Points on a hilly landscape, in no order, each with its height.
A ball rolls from a point to the lowest of its 5 nearest points, and stops where none of them is lower. Distance is the straight distance between rows; heights are no part of it.
K_699: [  0 -33 -38 -31 -25 -12  50   3  34 -31  11]  height 403
K_524: [-22 -19 -69 -49 -31 -25  41   5  40 -26 -10]  height 441
K_664: [ 41  44  57  22  13  29  -5 -23 -50   9  11]  height 275
K_159: [  7 -68 -26   0 -14   2   8  50  21 -33  15]  height 392
K_930: [  0  44  20  16  22 -15  65 -70  36 -11  22]  height 281
K_190: [-58  90  54  56  53 -19  -1 -73 -22  31  -8]  height 579
K_154: [ 32 -19  24   5   3  35 -49  57 -54  -5   3]  height 600
K_547: [  3  37 -22 -26 -16  -9  22 -23 -11   8 -21]  height 267
K_681: [ 20  70  33   9  -3  22 -13 -36 -55  23 -21]  height 255
K_593: [ 58  19  66  15  12  47 -19  23 -60 -17  24]  height 162
K_152: [ 41   4  35   8   4  39 -56  50 -72   2   7]  height 421
K_858: [-11 -61 -12  13   3  12 -73  59  -4  19  -8]  height 409
K_487: [ 14 -54  -6   4  -5  20  -9  60 -12 -13  10]  height 364
K_540: [  4  16 -18 -29 -24   4 -22  16 -38  18 -29]  height 208
K_652: [ 32  48  34   5  -3  28 -22   2 -61  19 -18]  height 299
K_635: [ 35  37  50  20  10  11  38 -33 -13  -9  23]  height 33
K_489: [ 13  49  14   2   0  -2  28 -40  -4   5  -1]  height 167
K_618: [ 54  11  65  19   9  35   1  17 -47 -15  24]  height 94
K_902: [ 40 -24  27   5  -6  20   8  45 -25 -27  20]  height 305
K_807: [ 12 -74  -4  17  -3  21 -21  64   6 -25  23]  height 382
K_299: [ 24  -4   4  -7 -15   9  37   2  -3 -17  13]  height 322
K_602: [-14 -91 -22  17   2   1 -46  53  30  -6   5]  height 404
K_44: [-21  18 -58 -54 -25 -21  44 -23  33 -18 -19]  height 455
K_472: [-24 -44 -62 -37 -24 -22  27  19  43 -22  -6]  height 430
K_704: [ 41  22  53  28  15  16  33 -18 -15 -15  30]  height 93
K_999: [  5  71  65  43  33   5   5 -55 -33  16   8]  height 170
K_37: [ 31  -2  13  -6  -8  24 -15  34 -44   3  -3]  height 405
K_677: [-39 -85 -53   6  -3 -24 -68  28  65  16 -20]  height 422
K_893: [ 14  60  32  15   6  13  12 -45 -29  18  -4]  height 152
K_509: [  3 -36 -16  -6 -20  10 -24  48 -14   5  -6]  height 429
K_437: [ -3 -18 -20 -12 -12   4 -50  42 -28  30 -20]  height 250
K_302: [-39  76  45  39  41 -16  21 -81  -3  24  -2]  height 450
K_6: [ 18   1 -17 -19 -21  -8  44  -5   6 -16   5]  height 360
K_110: [-25  70 -32 -32   0 -18  37 -67  15   8 -15]  height 599
K_95: [-56 -65 -75 -22 -10 -39 -58  25  66  20 -28]  height 641
K_527: [-13 -65 -48 -12 -20 -13   9  38  39 -20   3]  height 408
K_744: [ 12  24   8  -9  -4  -5  67 -42  19 -21  17]  height 297
K_506: [ -9  45  58  37  36 -12  51 -64  21   0  28]  height 175
K_693: [  3  24  13  -2  11 -23  76 -54  45 -25  36]  height 56
K_798: [  9 -17  -1  -2  -2  21 -52  50 -47  15 -13]  height 361
K_407: [-13 -57 -39 -16 -22  -6 -12  48  14  -8  -3]  height 501
K_102: [  8 -23 -21 -16 -20   7   8  35  -4 -11  -1]  height 410
K_260: [-31 -15 -59 -45 -24 -22 -10  19  10  10 -32]  height 313
K_486: [ 49  35  86  38  23  28   3 -13 -39 -10  31]  height 260
K_469: [  6   7 -23 -33  -7 -17  85 -38  55 -37  19]  height 279
K_379: [ 42   4  27  -1  -5  20  26  -1 -23  -9  10]  height 197
K_685: [-27 -53 -45 -13 -13 -14 -39  42  10  11 -17]  height 547
K_563: [-19  80  34  25  23  -6   5 -68 -17  28 -13]  height 290
K_236: [-27  66  38  31  39 -20  39 -78  17  15  13]  height 266
K_581: [ 43  23  45   9  -2  42 -26  28 -65  -1   6]  height 90
K_550: [-16  81   3  -3   4 -11  17 -69  -8  19 -21]  height 269
K_763: [-47  38  88  69  60 -20  38 -65  18   4  45]  height 156
K_919: [-23  33 -64 -68 -16 -21  52 -42  45 -22 -18]  height 61
K_35: [ -31  -80  -42   17    5  -28 -101   15   83   40  -28]  height 282
K_758: [ -12  -40   -9    7    9    7 -106   64  -32   32  -17]  height 470
K_416: [  0  51  61  39  30  -2  30 -59   1   6  21]  height 96
K_54: [-20 -95 -37   8  -8 -12 -14  49  41 -25   7]  height 407
K_412: [-24 -61 -27  15   4  -3 -97  48   8  42 -20]  height 465
K_545: [-44 -14 -87 -58 -24 -27   6   7  39  -9 -31]  height 126
K_112: [ -9  40  -2  -6  15 -25  87 -71  62 -28  38]  height 234
K_809: [  1 -13 -32 -21 -21   0 -16  31 -20  12 -22]  height 59
K_456: [ 23  13  14  -4  -1  29 -56  39 -70  19 -13]  height 428
K_951: [-25 -95 -36  26   2 -13 -84  32  76  18 -12]  height 135
K_181: [  3  23 -27 -37 -10 -17  67 -41  35 -27   3]  height 294
K_415: [ 41 -30  41  14   0  40 -26  60 -47 -22  22]  height 463
K_573: [-29  51  99  65  57  -4  20 -57 -11  16  28]  height 125
K_788: [-25 -70 -36  11  -5 -10 -69  51  18  27 -18]  height 456
K_971: [-36 -48 -66 -34 -26 -24 -13  29  36   3 -23]  height 584
K_125: [ -7  33 -35 -38 -19 -14  40 -34  10  -6 -20]  height 362
K_217: [ 27  36  30   6  -4  17   8 -15 -34   8   1]  height 233
K_773: [-13 -22 -53 -32 -25 -19  12  15  16 -14 -17]  height 452

Call two points neighbours if one is among the 5 nearest of the other. Go from one point of each pair to the other, from neighbour to neighbour, staying as low as possible. Name the highest point that can't be avoided.
K_545, K_693 => K_260
K_951, K_919 => K_602
K_635, K_919 => K_181
K_809, K_693 => K_930
K_635, K_809 => K_547

Where does a ball stop that starts at each point below?
K_506 => K_635
K_154 => K_809
K_758 => K_809
K_302 => K_635
K_547 => K_635
K_999 => K_635
K_773 => K_809
